A landscape with many valleys, sampled at points; each row gives a point and its height.
A ball rolls from a point to the lowest of its 3 nearest points, and stops where none of them is lower. Distance is the straight distance between rows; heights are no part of it.
z_568 height 569: [-15   0  11  -4  -8  -3 -28 -28]
z_293 height 770: [-19   9  16   1 -14  -8  -1  -3]
z_775 height 648: [ -3  13  -2 -11  -6   3 -40 -45]
z_177 height 212: [  6  12 -40   9  22 -48  15  11]
z_532 height 926: [ -7  -2  25   6 -12   1  12   5]
z_863 height 385: [  4  21 -26   0   7 -19  13  24]
z_401 height 640: [ -1  20   3 -13  -3  -7 -40 -51]
z_798 height 263: [ 32   3 -14  -1  23 -20  13  33]
z_706 height 210: [  1 -42  -2   6 -14  21   3 -19]
z_875 height 96: [ -3 -16 -18  -4  -6  26 -21 -35]
z_838 height 95: [ -9 -23 -13   7 -14  25 -13 -30]
z_378 height 302: [28  3 -3  3 22 -6 11 39]
z_653 height 399: [  4 -39  20   8  -9  16  11  -9]
z_850 height 488: [-22  44   0 -13  -2 -18   0   0]
z_818 height 266: [  3  27 -36   3  13 -31  12  15]
z_844 height 74: [ -9 -29 -23  -1 -13  36 -12 -25]
z_89 height 117: [ -2 -29 -27  -3 -18  43  -2 -24]
z_398 height 218: [ 14 -24  42   4   7  21  18  12]
z_463 height 260: [ -2  19 -46   5  20 -48  12   2]
z_864 height 247: [ 22 -11  34  -1  24  17  17  35]
z_72 height 297: [19 -3 26  5 18 10 13 38]
z_796 height 400: [  6  21  -7   1   1 -11  18  29]
z_152 height 501: [-23  36  12 -18  -8 -20 -22 -23]
z_424 height 360: [-12 -25   4   9 -18   6  -8 -20]
z_135 height 496: [-20  42   5 -16  -4 -18 -12 -18]
z_536 height 698: [-18  -4  15   1 -16  -1  -9 -11]
z_475 height 324: [ 8 12  8  6 -2 -4 19 28]
z_789 height 316: [  9 -48   2   8 -16  23   8 -15]
z_449 height 443: [  6 -47 -16   0 -14  40   5 -20]
z_269 height 466: [-19  38 -16  -6  -3 -15   7  14]
z_645 height 70: [-10  16  11   0  -6  -6  11  14]
z_538 height 279: [16  9 -1  6  9 -3 17 33]
z_776 height 120: [-10 -18 -10   2 -11  13 -24 -34]
z_168 height 128: [ -3 -33  -8   8 -11  24  -5 -24]
z_802 height 505: [-19  25   9 -13 -11 -13  -7  -8]
z_468 height 448: [ 27 -10  18  -4  38  12   3  48]
z_657 height 412: [-12  38 -34  -6   6 -25   7  11]
z_93 height 346: [ -8  35 -42   0  14 -36   9  11]
z_353 height 191: [  6 -12  32   6  -2   9  18  15]
z_10 height 630: [-10  19   8 -14  -8  -7 -37 -39]
z_247 height 180: [ 8 -2 21  7  3  6 18 25]
z_326 height 49: [ 14 -10  31   4   8  17  19  22]
z_989 height 318: [  7 -31  35   9  -2  15  15  -2]
z_972 height 512: [-21  18  13 -11  -9 -13 -22 -23]
z_907 height 214: [-13 -13   0   0 -18   3 -20 -31]
z_377 height 104: [ 15  10 -35   8  17 -34  15  19]
z_267 height 217: [ 25   5 -24   4  24 -27  13  29]
z_87 height 123: [ -9  -4 -13  -6  -7  21 -28 -39]
z_620 height 580: [-15  26  -2  -2  -5 -12   7  17]
z_70 height 238: [15  3 14  4 12  8 12 35]
z_533 height 351: [26 -4  9  0 28  3 12 42]
z_988 height 52: [ 19 -19  36   4  14  17  17  26]
z_664 height 87: [-10 -18 -22  -2  -9  33 -15 -33]
z_893 height 508: [-15  -4  11   1 -15   1 -13 -19]
z_213 height 304: [ 21   9 -10   6  11 -13  13  38]
z_466 height 611: [-12   4   2 -11 -10  -6 -36 -35]
z_39 height 860: [-12 -15  19   7 -16   2   2  -9]

Two balls start at each pair of points below. Name the first point that both come to, or write never.
z_802 and z_972 -> z_135
z_653 and z_449 -> z_844
z_532 and z_475 -> z_326
z_463 and z_70 -> never

Where does a ball stop that starts at each point below?
z_39 -> z_844
z_568 -> z_844
z_536 -> z_844
z_72 -> z_326
z_468 -> z_326
z_789 -> z_844
z_798 -> z_377
z_657 -> z_377
z_93 -> z_377
